Points on a hilly landscape, in no order, each with its height.
A ball rolls from a point to whichever of its 2 nearest points has the largest drop for the distance, and stops where none of them is lower. Distance is the straight distance between rows; heights are no part of it.
Z_874: [146 157 117 128 136 157 145 161  99 159 117 189 140 152  79  58 161 180
 113 113 111 129 143 103 114  69 121 123 156 140 150 113 110 140 111 154
  68 158 124 139  89 182 157 133 128 126 165 132 116 118 103 136 145 130
  90 154 144 124 168  95 150]  height 4.38
Z_775: [156 128 147 145  89 140 169 147  84 162 170 164 148  98 134  77 145 167
 113 135 164 160  92 148 118 126 148 155 138 149 162 147 123 126 107 130
 194 121 146 134  95 155 174  69 114  69 190 157 118  86 124 124  97 150
  83 166  92 146 151 169 151]  height 4.54
Z_869: [133 162  65 164 132 140  99 107  86 196 217 117 151 107 135  97 112 148
 200 113 111 102 136  94 170 130  88 115 124 109 167 144 151 101  79 107
 137 105 164 160 114 181 169  99 122 142 131 192 112 104  89 115  77 148
 135 114  97 154 139 151 134]  height 4.86
Z_378: [150 172 133 129  99 151 113 131  78 129 158 158 109 139 134 116  90 153
 111 138 157 141 114 152 101 115 106  84 116 115 106  94 111 100 161 122
 118 174 124 150 140 122 132 149  72  91 167 120  91 148 136 137 116 126
 151 156 132 120 103 115 129]  height 2.39
Z_848: [ 98 157 136  79 143 161 117  96 111 150 133 149 167 132 174 132  68 134
  65 125 153 179  63 136  79 134 144 166 118 116 154 144 149 163 178 142
 141 199 173 106 138 124 125 168 156 105 154 118 101 142 165 116 148 138
 105 176  70 137 125 137 127]  height 3.42
Z_920: [160  95 120  91 125 154 102 125 101 152 109 136 155 146  70 112 131 131
 115  97 101  86 173 127 161 111 125 126  77 132 123 105 131 115 129 144
  89 107  99 100 110 144 138 134  93 139 117 108 113 158 130 125 143 128
 137 115 166  93 117 115 134]  height 2.50
Z_810: [ 96 119 113  81 132 151 158 174 153 101 115 125 139 171 156 149 129  46
  70 103 180 139 149 124  59 162 176 169 135 152 105 183 138 101 130 149
  93 142 131  77 184 160 196 109 155  71 175 154 137 150 165 104 161 138
 117 109 106 143  88 103  99]  height 4.51
Z_19: [ 95  71  86  74 171 181 110  77 132 146 141 111 165  65 147 140 119 104
 115 128 134 107 109 121 150 161 137 214 111  99 145 139 138 155 151 150
 165 106 159  74 125 129 143 156 158 145 124 142 118 115 155 108 140 118
 119 150 126 110 132 121 146]  height 2.44
Z_872: [127 149  98  67 159  65 132 130 146 156 123 135 119 146 116 142 141 110
 113  84 128 161 100 120 130  85 177 132 122 150 134 133 185 109 112 153
 163 112 141 114 172 172 140  83 140 146 120 140 163  58 115 144 157 157
 117  98  94 134 140 129  88]  height 4.69
Z_806: [119 109 133 130 137 159  95 101 150 116 107 159 173 115 149 115 134 141
 120 147  91  98  83 132 124 141 101 153 120  88 134 142 115 185 149 154
 128 138 130 110  99 109 102 178 140 178 108 126 118 120 131 106 145  86
 119 135 132 128 169 108 157]  height 2.48
Z_503: [142 114 137 167 138 106 181 149 144 153 120 141 128 107 109 109 175 125
 115 157 145 155 121 115 131 115 127 127 170 160 153 130 122 151  94 133
 171  70 125 167 131 134 152 116 166 128 123 143 188  95  87 110 104 152
  93 131 142 127 170 150 141]  height 4.00
Z_149: [127 123 153 132  94  86 143 159 147  87  69  53 124 179 127 151 165  77
 127 120  81 143 168 114 144 186 148 116 110 155 133 166 147 144 106 139
 117  84 103 133 150  79 102 111 122 102  96 105 158 149 115 157 119 109
 101  84 153 118 109 188 133]  height 2.00
Z_716: [141 192 105 195 127 169 100 123 111 119 158 191 163 151 135  91 135 217
 154 149 110  94 124 140 126 101  69  85 136  80 167  88  72 165 116 111
  74 175 127 150 112 165 157 163 127 184 135 145  79 132 137 100  90  97
 134 169 104 138 144 107 163]  height 1.83
Z_990: [ 98 126 137 129 153  94 162 129 152 139  94 117 102 133  90 128 154 124
  84 141 124 177  93 110 149  98 125 133 174 156 169 106 114 176 144 137
 133 104 128 166 120 122  92 144 172 142 106 103 159 117  94 140 137 124
 109 129 159 113 155 130 130]  height 3.67
Z_395: [139  94 152 200 137 155 136 153 143 100  78  96 133 166 132  98 159 148
 126 121  86 118 159  94 149 145  88 101 152 138 147 132  86 166 107 128
  69 136 119 158 134  94 107 147 153 131 111 137 124 184 105 124 123  97
 112 112 162 131  99 127 158]  height 4.94
Z_374: [ 71  81 145 136 141 144 105 118 156  64  75 104 119 103 179 139 139 106
 130 146  84 101 109 121 128 188 107 162 127  85 127 141 129 159 170 153
 109 142 136 126 107  71  55 167 126 167 110 123 115 146 124 143 156  59
 137 105 143 138 146  94 125]  height 2.98
Z_676: [ 96 123 120 153 164 129 100  81 156 142 152 147 157 113 144 130 130 139
 142 155  87 134  54 139 146 117  68 125 113  99 172 119 120 160 128 146
 148 120 148 158 113 139 103 184 157 209  68 157 140 128 119 117 129 107
 125 122 125 149 175 102 150]  height 1.86
Z_193: [157 110  83  87 133 125  28  60  89 153 181  96 169 132  98 153 109  92
 158 114 133  77 129 146 166 129 166 148  49 118 122 112 167  72 112  89
 138  82 101 100 124 131 163 122  65 149  82  89 131 102 174  84 136 134
 156 128 133 101 101 126 141]  height 5.38
Z_923: [117 130 180 133 136  66 131  87 164 127 116 119 122 132 170 174  94 149
 120 132 115 162  64 150 111 134 126 122 138 124 143 124 143 145 169 113
 177 153 117 168 108 123  81 132 154 135  77 110 135 144 130 141 132 149
 147 121  77 168 138 122 117]  height 3.66
Z_655: [137 141  66  94 134 155  47  92 100 160 218 129 167 111  96 116 119 126
 194 124 146  92 120 132 158 124 142 159  72  87 144 107 141  96 101  88
 125 101 113  93 102 172 191 122  89 171 140 129  83  77 157  79  96 133
 150 157 108 105 138 141 150]  height 5.20
Z_96: [101  94 151  78 155 133 133 104 163 153 107 114 125 122 100 143 118  96
  87 138 126 186  92 133 150 116 129 161 104 149 167 119 137 140 160 135
 132 112 143 126 121 118  97 158 148 144 107 105 145 136 146 139 151 126
 121 123 145 105 130 116 117]  height 3.32
Z_414: [117 104 120  78 135 105 173 193 164 125 115 125 116 138 114 124 149  65
 121  92 161 148 163 118  93 128 189 163 139 153 121 154 156  85 113 138
 141 103 108  90 159 186 178  64 147  85 181 163 141 110 120 122 136 153
 129  80  98 157 112 125  80]  height 4.25
Z_773: [161 132 144 127  78 138 153 140  85 180 123  96 171 135  97 127 111 141
  94 120 140 146 176 143 152 101 159 137  79 150 140 128 153 138 136 108
 105 100 129 106 103 130 134  97 102  93 148 108 124 156 129 168 119 157
 126 157 141  86 112 207 126]  height 3.14
Z_152: [111 188 119 176 127 151 103 114  97 148 157 123 151 161 150  91 126 183
 155 123  91 121 145 114 159 105  79 109 133 115 174 136 102 173 118 106
  72 159 158 136  95 124 121 156 116 140 141 136  98 145 124 140 111  80
 118 156 127 122 119 141 137]  height 2.41
Z_334: [139 140 147 147  96 151 122  81  92 185 179 113 133  97 146 142  74 129
 126 151 117 160 110 157 153 112  91  87  74 133 115 149 146 101 143 107
 133 131 168 164 125  96  91 124  87 113  96 137 153 171 134 175 121 160
 148 139 146 127 123 150 121]  height 3.54
Z_332: [146 152  94 153 152  76  88  93 148 109 117  96 110 145 133 174 139 152
 159 118  93  71 127 100 152 147 123  87 149 130 101 131 146 146  85 134
 138 132 156 148 153  68 112 143 144 170  64 123 143 110 112 130 133 112
 120 139 137 104 134 136 134]  height 3.00
Z_468: [169  93 122  86 133 119 115 114 185 133 141 116 141 134  63 179 121  81
 148 122 137  96 156 154 134 121 154 119  74 122 100 106 154  81 119 111
 130  88  96  86 125 145 150 109 126 176 104 115 127 128 175  96 127 158
 170 104 126 110 119 108 110]  height 5.71
Z_603: [ 85 140 150 114  99  94 116 128 125  89  89  65 127 165 155 149 128  92
 139 120  76 160 137 125 172 151 132 151  82 135 155 157 155 146 151 107
 106 113 149 103 118  67  87 142  95 113  98  96 142 132 146 183 140  71
 111  91 146 110 110 171 102]  height 1.20
Z_452: [ 68  49 132  70 157 161 128  85 123 140 117  76 147  54 184 131 111  90
 117 132 124 160 116 113 163 194 137 225  98 119 155 165 178 119 160 149
 172 107 191 112 119 101 108 127 135 104 100 142 138 128 159 147 148 137
 126 123 110 145 129 117 122]  height 2.94
Z_818: [120 149  56  96 135 138  35  79  70 183 208 123 157 117 131 116  99 132
 194  95  93  88  99  97 171 137 130 142  85  88 138 146 182  75  98 112
 140 118 147 130 111 174 169 113  84 147 108 153  94  87 119 110 118 143
 144 127  97 154 124 138 157]  height 5.03
Z_529: [113 157 150 183  97 169 159 199 159  78 113 199 142 133 136  77 185 157
 112 159 141 138 127 138  61 112 118 124 194 116 123 129  72 164 129 137
  73 179 116 115 108 165 150 136 151 140 199 134  99 128 131 121 127 102
 114 151 118 166 169  76 148]  height 2.88
Z_644: [112  68 126  84 122 166 126 109  82 139 127  84 134  72 160 107 113 114
 128  95 132 131 154 123 172 170 163 195  98 144 144 166 159 115 156 142
 151 101 172  80 109 104 128 101 102  74 140 132 105 133 155 153 128 132
 122 131 120 130 106 165 113]  height 3.30
Z_877: [ 93 127 176 119 109 122 161 173 118 106 145 132  76 145 120  88 127 115
 129 127 157 219 110 149 124 106 139 149 123 169 151 122  92  82 164 100
 129 154  99 117 122 166 118 113 100  59 182 133  93 153 134 168 122 101
 104 115 135 142  87 140 102]  height 4.46
Z_546: [125 142 189 193 101  60 149 121 171 111 147 108 112 112 177 171 118 139
 171 169 113 144 112 164 113 139  92  94 128 109 126 116 132 137 140  87
 173 125  95 177 116 123  87 124 137 139  86 127 146 151 118 157  81 147
 159 115  94 165 133 153 140]  height 3.35
Z_21: [114 121 170 173 151  88 145 156 149  85  65 131  82 206  97  86 164 154
 125  94  77 154 135  93 133 120 110  98 179 160 141 114  74 137 111 119
  63 182  97 174 122  97  95 138 140 112 114 128 117 160 104 136 153  87
  93  93 162 156 108  88 137]  height 4.76
Z_484: [154 139 162 252 117 119 167 161 162  79 108 134 100 160 120 118 180 182
 138 162  96 124 164 133 128 114  69  40 174 131 130  89  66 166  86 105
  82 155 118 181 161  96 113 132 141 150 116 139 125 175 104 147  96 101
 125 118 159 119 115 115 162]  height 5.11
Z_148: [173  64 172 119  98 143 118  98 105 116 106 100 126  79 126 149 128 117
 119 138 141  95 159 141 144 171 170 140 110 157  56 171 152  91 133 132
 161  96 109 118 106  51 100  82 103  90 115  76 156 152 146 136 137 149
 149 130 149 116 105 158 131]  height 6.53
Z_402: [109 113 146 120 123  86 177 142 176 121 102  70 115 120 152 193 134  91
 113 134 153 170 134 135 112 171 166 149 123 152 147 138 152 150 137 126
 158  86 132 124 160 119 120 118 176 116 111 119 160 137 132 131 116 158
 120 128  97 112 107 179 114]  height 6.11
Z_394: [126  81 142  72 165 175  80  76 147 164 126 125 145 117  89 130 100 104
  96 147 135 138 116 130 146 101 122 191 103 107 137 100 125 122 169 109
 115 140 112 127  87 112 112 179 139 144 125  57 129 140 172 101 149 120
 148 172 152  99 122  80 157]  height 2.89
Z_958: [ 99 134 165 155 141  75 188 155 131 120 122 144  66 140 127  88 115 162
 147 115 145 199  89 138 122  85 121 138 197 154 168  97  87 101 140 107
 166 155  84 184 113 205 111  94 155  90 146 139 103 135  96 141 106 132
 121 122  94 190 123 135 109]  height 4.83
Z_383: [155 166 120 130  77  98 120  86  67 199 146 100 155 132 116 141  89 185
 129 108 119 121 139 138 187  93 145 129 104 127 146 118 150 129 150  99
 141 134 121 153  85 132 105  94 103 112 109 112 118 139 113 174 108 145
 151 167 116 118 124 178 129]  height 2.70
Z_995: [119 143  74 164 147 163  94 109 121 126 156 176 135 106 146 117 104 191
 150 136 123  90  90 131 135 114  64  96 160  82 152  71  88 161 144 149
 136 139 140 156 141 164 113 177 147 197 103 174 107 127 108 113 111 109
 139 141 111 139 163 100 153]  height 1.02
Z_385: [140 110 161 154 115 112 177 119  92 172 148 116 136  80 157 114 132 133
 109 139 146 174 109 125 131 129 142 140 140 158 137 165 156 129 109 125
 202 102 146 156 126 124 128  88 132  69 129 146 170 107  96 157 116 170
  91 140 123 132 136 184 134]  height 4.29
Z_567: [125 170 109 116 143 184  80 103 116 142 174 139 145 117 144 130 133 110
 141 155 138 124 110 117 114 124 125 130 104 122 106 176 137 133  99 114
 105 138 185  86 125  75 147 159 108 138 165 124 136  84 165 110 137 110
 121 160 141  94 139 130 127]  height 3.95
Z_248: [126 104 114 164 143 128 150 179 155 117 133 113 107  94 129  96 140 139
 177 132 142 106 186  92 125 128 133 129 179 124 126 114 130 114  99 126
 125 105 128 122 126 160 146 112 157 132 157 171 120 121  86 106  92 140
 135 118 111 147 140 134 119]  height 4.48
Z_43: [181  80 126 136 118 134 103 118 120 111 106 120 125 102 115 158 114 116
 127 137 139  49 159 135 133 169 138 102 129 117  46 122 137 106 125 139
 148 100  98 143 148  69 115 114 113 132  96 101 155 153 118  99 127 151
 174 118 155 108 113 115 138]  height 6.62
Z_172: [157 142 106 163 145 142  95 131 147  85 102 137 150 140 128 130 163 164
 162 136  80  52 160  99 119 149 118  86 145  98  88 146 124 157  73 141
  90 153 135 122 136  94 123 148 125 177 103 142 109 115 109 111 134 105
 112 118 145  96 144 105 148]  height 3.38
Z_886: [140  67 132  95 125 108 102  96 182 139 130  65 140 118 105 181 121  87
 133 142 101 114 153 137 151 155 149 143  78 127 121 131 180  98 131 129
 140  80 142 125 130 108 105 123 131 168  74 117 151 160 160 134 132 156
 161 117 136 117 119 128 132]  height 5.84
Z_796: [111 109 146  85 127  85 162 125 129 123  79 100 134 102 174 161 128 122
  85 100 140 150 111 125 118 159 190 181 133 145 119 170 174 157 151 153
 180 123 142 113 142 103 100  88 153  95 132 103 155 112 133 150 154 150
 111 136  83 140 117 175 103]  height 6.22
Z_470: [169 102  94 128 149 143 128 160 114 148 103 164 153 136  61  76 168 168
 141  95  97  77 186 102 149  93 117 111 138 133 141  94 114 124  84 160
  84 114 104 123 121 195 158 126 127 160 118 153 122 135  83 108 136 135
  99  97 154 109 154  99 143]  height 4.14
Z_229: [124 107 133 123 138 121 152 156  91 145 131 146  88 127 115  68 126 152
 134 117 169 166  95 105 148 114 128 157 169 146 182  94  94  99 142 126
 173 118  86 179 103 175 152 100 125  82 152 134 128  94  90 107 108 135
 110 129 124 160 134 113 120]  height 4.91
Z_595: [106  93 161 146 117 118 165 167 134 106 125 140  94 140 156 129 117  95
 119 134 173 184  99 158 103 145 123 120 127 164 150 116  93 102 147 126
 160 124  83 149 165 153 134 137 128  82 128 160 137 155 113 129 113 146
 118  98 127 149 100 123 104]  height 4.24
Z_533: [121 177 118 103 112 155 113 140 116 115 148 114 144 152 153 139 123  82
 113 135 148 149 152 130  92 142 152 125  86 140  99 189 162 114 116 122
  75 135 183  71 151  87 152 133  92  93 168 126 134 121 173 149 157 118
 121 135 140  96 105 156  99]  height 4.22
Z_377: [128 148 116 115 136 157  87  78  78 168 137 141 129 133 145 118  82 148
 120 101  82 128 113 122 148 113  91  77  92 131 105 159 150 103 131 153
 101 164 187 136 134  92  97 156  86 121  97 140 125 154 137 174 159 131
 127 135 152 130 129 121 123]  height 3.21
Z_718: [121 160 117 115 135 172 111 142 145  80 117 155 136 128 126 133 162 106
 134 154 121  80 145 119  96 138 124 125 133 104  85 163 112 146 109 138
  81 150 140  70 118  81 142 160 124 156 174 125 115  96 155 113 153  78
 125 127 157  94 131  90 127]  height 3.65
Z_215: [100  68 130 127 130 183 148 147 145  89  88 131 105  57 150 137 146  94
 114 148 136  92 140 124 118 173 109 146 153  98  79 134 105 145 166 167
 127 120 126 114 127  90  81 141 150 140 150 136 134 147 110 139 149 107
 149  98 168 131 127  97 131]  height 3.36
Z_426: [184 106  92 138 133 144 136 140 121 194 143 140 175 108  71  96 128 154
 140 125 135  85 187 104 149  84 132 119 121 109 124 105 143 113  93 119
 109  91 112 138 120 175 174  97 142 161 134 148 129 121  92 102 101 182
 137 140 132 112 162 139 145]  height 3.86
Z_297: [117 146 155 173 108 124 177 146  79 149 176 142 111 104 138  62 155 166
 159 151 139 193  99 133 146 113 112 149 162 150 182 135  83 117 120 106
 189 111 112 170  82 174 142  86 111  75 166 154 123 102  89 138  75 115
  92 143 125 163 140 166 136]  height 4.74
Z_537: [139 210 159 196 110 110 140 153 141 105 146 174 122 159 129 104 152 193
 162 173 124 148 107 156 103  98  86  74 138 112 136 110  85 145 116  81
 103 176 122 153  99 136 145 137 107 159 154 120 105 116 144 112  93 111
 130 155 110 152 149 116 132]  height 1.73
Z_351: [148 109 119  54 142 107 112 105 107 163 132 146 110 116 127 128 120 138
 115  59 103 141 102 127 143 100 176 124  93 160 114 159 193  78 121 167
 164 135 148 109 142 148 114  78  95 119 113 149 128 107 130 170 160 162
 119 103  90 155 123 127  94]  height 4.88
Z_202: [149  90 116  60 121 197  88  88  73 156 142 131 159 102  92 120 106  82
  99 116 157  94 152 150 154 137 149 167  74 124 114 113 123  96 173 129
 124  87  94  97 106 118 152 126  83  99 135  84 131 142 164  92 149 137
 174 137 160  95 105  97 134]  height 1.85
Z_911: [133 120  79 179 161 121 117 145 138 150 158 100 135 123 121 102 142 122
 204 123 117  98 169  74 159 130  95 114 159 123 156 125 137 111  63 111
 124  84 136 157 147 159 169 135 159 160 102 182 157 113  77  85  88 133
 121 102 132 138 140 132 135]  height 4.66
Z_48: [119  78  96  80 114 184 163 142 119 112 114 149 123  66 132 153 113  86
 105 103 158  69 162 143 107 166 142 149 119 101  82 135 116 121 172 178
 141 110 120  70 133 140 135 119 130 119 156 141 110 153 140 126 144 132
 158 112 138 127 111  91 115]  height 3.69
Z_240: [130  90 114  80 137 113 158 158 153  94 103 153  88 101 138 145 136 112
 110  84 141 105 134 139  97 139 172 136 149 155  78 149 148 109 131 184
 158 131 134  82 161 152 127  96 136 118 147 157 120 132 123 144 147 138
 120  91 108 143 122 121  84]  height 3.98
Z_58: [120  98 122 158 140 152 139 162 171  66 102 174 104 152 121 138 127 101
 106 140 189 101 116 147  97 140  93 113 171 129 130  74  64 145 137 129
 128 128 100 128 184 125 155 169 175 156 132 133 141 132 144  69 123 117
 135 113 148 123 128  68 135]  height 3.68
Z_106: [136 149 112 126  86 213 128 162  97 119 164 200 124 132 129 112 109  96
 103 146 181 121 121 171  69 132  86  98 112  93 103  90  86  92 169 148
  99 146 119 119 158 166 173 153  93 109 188 156 100 152 146 109 128 142
 165 125 144 131 117  75 134]  height 2.90
Z_768: [144 147 137 220 134  74 170 125 172 110 119  84  86 179 113 163 155 139
 158 137  82 131 169 133 156 127  76  36 156 162 163 103  90 149  75 117
 106 117 135 197 162 102 104 131 165 144  72 151 146 185  98 161  89 108
 124 112 145 126 113 157 144]  height 5.28
Z_583: [126 132 175  99 120 112 134 133 123  83  74 137 118 130 146 138 145 128
  89 120 141 135 111 124  98 144 172 147 157 151  72 173 140 138 142 145
 134 160 122 103 119  77  95 116 130  99 155  81 134 118 140 146 168 119
 114 134 137 129 116 149 109]  height 6.33
Z_898: [ 92 142 174  74 145 135 100  77 148 145 141 125 134 107 175 153  66 125
 116 156 130 197  57 144  97 146 131 147 113 103 139 140 166 114 181 101
 163 190 159 143 115 116  83 142 135 123 118 112 113 131 171 120 148 145
 154 140  60 157 128  97 108]  height 3.76
Z_71: [180 111 176 142  77 142 141 124 108 113 107 145 143 103 115 121 151 159
 117 136 135 105 143 155 125 133 182 126 124 159  73 175 118 139 118 127
 149 144 117  84  89  73 109  95 102 104 152  87 121 129 152 155 132 128
 105 154 144 100 126 168 132]  height 6.43
Z_974: [111 171  85  93 162  53 121 127 137 109 102 118  94 176 141 167 120 121
 101  88 146 138  95 112 117 114 152 117 150 160 136 119 152 147 125 155
 139 134 141 133 188 129 134 133 155 135  89 119 153  85 109 122 159 118
 104 118 116 119 127 126  94]  height 4.49
Z_680: [135 145 144 155  98 165 160 179 137  86 115 180 126  98 125  88 200 149
 147 154 126 100 148 130  86 131 145 124 182 125  86 164  93 155 101 154
 104 148 119  85  91 124 135 116 125 137 188 139 116  96 122 137 136 108
 106 129 152 127 164 110 132]  height 3.28
Z_134: [144 134 140 148 131  97 136 135 174  96  87 107 124 153 126 177 128 107
  87 165 131 118 129 113  99 157 109  94 151 116  88 112 129 173 123 125
 120 119 128 163 174  70 108 143 166 142 109  88 160 136 121 108 132 146
 139 142 150 105 130 142 159]  height 3.37
Z_857: [146 168  90 154 138  48 144 133 147 114 122 135  78 159 114 181 105 145
 120 123 173 118 116 132 122 104 141  83 182 161 131  67 130 145 112 118
 167 126 136 156 178 126 135 131 164 147  88 117 153 102 117 116 116 153
 127 152 117 105 139 142 112]  height 4.27
Z_408: [118 182 136 161  90 128 153  67  70 195 197 100  93  95 169 128  80 149
 148 150 130 187 100 160 173 112  82 105 128 134 157 136 109 118 148 107
 168 152 172 175  97 131  84 119 112  90 120 143 140 154 116 200 101 123
 132 145 128 141 111 163 121]  height 3.81
Z_588: [136 163 128 138 105  60 147 177 129 119 108  85 122 173 125 132 153  99
 147 118 117 137 173  94 124 130 151 103 126 148 120 147 152 117  97 118
 111 101 101 138 152 134 139  95 117  98 126 125 160 110  82 142 125 124
 119  88 138 132 113 164 104]  height 2.25
Z_702: [109 149  91  91 148 173  93 103  99 121 123 172 162 126 153 117 120 145
  95 116 117 101  91 116  94 127 135 164 137  93 130 139 124 177 147 170
 113 176 158  85 133 134 133 186 142 147 150 131  87 107 142 117 153 103
 101 173 107 116 153 123 150]  height 2.99
Z_905: [152 103 121 170 138 103 159 162 173  89 105 149  69 105 100 154 115 156
 130 143 176  92 151 143 116 111 129  86 206 142  84  56  99 145 119 129
 157 135 126 137 173 112 108 134 170 156 122 114 130 133 122 127 111 158
 147 150 135 109 149 113 131]  height 4.01
Z_282: [135 152 165 198 105  93 155 161 186  86 107 138 146 140 148 169 132 140
 123 179 116 117 131 151  90 140  89  80 133  88 112  97 107 185 132 109
 117 130 105 149 149 111 110 148 151 164 116 126 125 149 119 121  99 138
 158 121 122 135 152 134 149]  height 2.93
Z_62: [126  96 146 125  99  86 158 127 201 122 111  56 122 101 123 215 141  89
 125 162 104 132 144 156 134 177 147 131 110 121 113 124 173 145 129 141
 165  67 128 141 137  84  71 114 154 160  79 103 166 159 129 159 105 156
 152 130 120 110 144 182 149]  height 5.97
Z_889: [148 136  85  83 121  88  89 101  75 181 133 110 150 126 109 121 108 185
 135  65  92  77 150  90 178 104 167 156 124 117 128 122 167 122 132 144
 140 131 114 130  87 156 115  90 100 137 110 115 106 105 100 146 134 143
 134 150 101 134 131 140 125]  height 2.24
Z_348: [149 134 129 109 114 140  98 102  71 117 145 167  84 113 151 126  94 159
 125 102 122 110 105 148 111 138 133  73 112 143  67 135 133  72 144 157
 147 185 150 125 140  89  95 129  65  95 129 133  90 145 134 159 145 134
 139 138 128 134 103 123 110]  height 2.83
Z_418: [149 171 110 129 104  68 122 142  96 149 112 118 161 167 134 122 130 154
 147  95  85  93 148  99 140 118 141 111 113 111 127 145 168 129 103 136
 124 119  97 134 116 169 139  92 108 135 101 134 129 106  82 134 130 139
 128  94 109 151 130 145 118]  height 1.66
Z_878: [121 204 157 120 109 119 119 136  78 146 152 137  93 152 128  83 121 161
 158 133  94 158 137 119 132  80  97 105 121 114 118 137 119 107 145  99
  86 176 129 151  79 121 104 124  63  89 165  99 114 121 117 170 135 100
 142 125 150 136 125 112 115]  height 1.84
Z_935: [112 152 154 147 152 129 138 165 134 106 109 174  82 174  87  62 170 184
 150 110 102 164 124 116 125  77 106 105 157 160 157 103  79 115 117 128
  59 185 105 142  95 147 129 148 113 127 153 135  91 139 125 138 144  87
 103 116 140 148 132  77 119]  height 4.59
Z_987: [158  97  89  84 154 148  78  63 127 139 175 113 163 137  96 175  79  63
 137 109 178  96 138 165 115 132 161 136  57 112 111 100 138  71 117  82
 134 101  99  89 162 161 195 130 103 140 102 114 117 128 205  50 141 177
 180 122 112 110  87 113 127]  height 5.54
Z_70: [113 143 103 121 127 166 119 175 108  92 140 193  89 138 139 103 119  90
 113 142 202 133  88 139  77 140 103 120 168 124 115  93  82 101 146 148
 137 146 114 134 174 144 170 166 122 111 168 152 135  99 129  89 137 121
 129 117 144 138 138  59 118]  height 3.31
Z_925: [107 170  93 124 130  60  99  91 155 126 128  65 143 142 161 205 126 107
 145 134  89 112 119 115 151 148 129 133  99 105 137 134 181 159 128 138
 144  98 154 138 155  99 102 143 141 176  58 116 156 115 118 151 133 113
 132 128 121 112 142 162 125]  height 2.53
Z_132: [160  99 112 137 121 137 189 163 113 183 133 109 142  90  84 103 138 134
 100 121 152 121 197 106 141 100 161 145 144 146 127 115 145 134 113 138
 125  89 140 122 126 167 155  77 141  96 175 149 134 135  84 148 108 166
 114 152 144 105 131 182 135]  height 3.53
Z_206: [104  86 113  98 171 203 132  93 145 137 125 154 176  96 123 127 140  81
  88 142 160 122  89 132 108 138 125 202 142 104 147 142  85 176 133 140
 152 127 130  77 124 132 173 175 189 145 160 127 134 102 172  66 148 111
 100 153 135 113 132 100 165]  height 2.95
Z_594: [112  80 122  53 175 180  54  70  71 149 127 112 142 134 122  99  89  99
  98 108 125 120 129 105 154 124 132 187  90 125 133 137 142  92 154 134
 118 129 120 124 118  97 134 168  98  81 108  72 141 134 165  85 174 114
 139 141 151 111  97  91 147]  height 2.43
Z_704: [100 211  98 115 145 110  91 129 109 146 169 104 122 169 127 115 121 139
 165 130 114 141 137  93 141  96 100 128 115 105 150 119 129 132 119  92
  73 137 131 134 110 142 143 155 102 131 144 125 121  92 124 117 127  89
 138 125 132 118 120 126 115]  height 2.35
Z_750: [122 148 122  92 105 153 152 153 154 129 123 122 188 180 103 151 142  30
  85 131 144 143 162 141  83 133 155 136  85 124 109 173 141 130 119 128
  75  92 127  67 162 150 183 121 135 111 165 136 150 133 166 124 161 136
 126 104 151 110 113 141 122]  height 4.50
Z_512: [102 152 122 112 111  97 105  81 125 135 146  66 140 132 181 187  96 108
 149 120 103 154 109 155 162 157 128 139  57 127 171 146 180 126 162 119
 148 110 176 113 130 102  99 142 108 140  72 125 131 146 162 173 127 113
 130 119 100 130 112 172 103]  height 1.96
Z_101: [114  62 154 112 153 123 131 151 159  73  75 141  91 161 130 144 125  89
  91 108 151 119 106 135 112 162 132 136 140 154 123 121  86 125 147 137
 138 137  80 140 160 117 126 141 153 118 117 113 138 151 140  83 143 122
 125  87 136 150 101  81 114]  height 3.97
Z_10: [110 144 187 174 128  80 183 169 150 115 163 120  65 153 105 102 136 134
 174 155 161 215 138 146 130  78 121 117 139 172 151  99  87  68 109  52
 125 138  87 168 114 181 130  93 122  83 167 132 119 135 116 146  89 117
 121 120 131 149 102 145 103]  height 4.65
Z_754: [133 167 160 160 102 134 163 178 174  96 117 193 156 129 128 118 145 150
 142 176 138 125 123 163  76 114 107 114 135  78 104 110  99 151 143 107
 107 145  96 112 103 165 151 135 139 168 165 125 114 115 142  93 111 142
 151 131 105 160 174  92 137]  height 2.37
Z_59: [133 111 145 184 157 114 157 173 190  92  91 137  89 130  97 100 165 171
 144 134 123 122 167  96 115 100 132 102 219 144 119 101 103 149  91 120
  93 139 118 141 124 130 107 124 182 158 135 127 123 121 114 109 121 132
 130 137 137 132 149 106 133]  height 4.26

For each start below, name the point where the ball stops.
Z_351 | Z_995
Z_583 | Z_905
Z_193 | Z_905
Z_229 | Z_202
Z_484 | Z_418
Z_810 | Z_995
Z_768 | Z_418
Z_958 | Z_378

Call two points neighbours if one is among the 2 nearest of the other. Go from one point of each pair to the other, from neighbour to neighbour, staying as low as possible. Name the highest point that can't be avoided.
Z_202 and Z_282 | Z_470
Z_418 and Z_603 | Z_588
Z_878 and Z_995 | Z_152
Z_378 and Z_19 | Z_702
Z_995 and Z_537 | Z_716
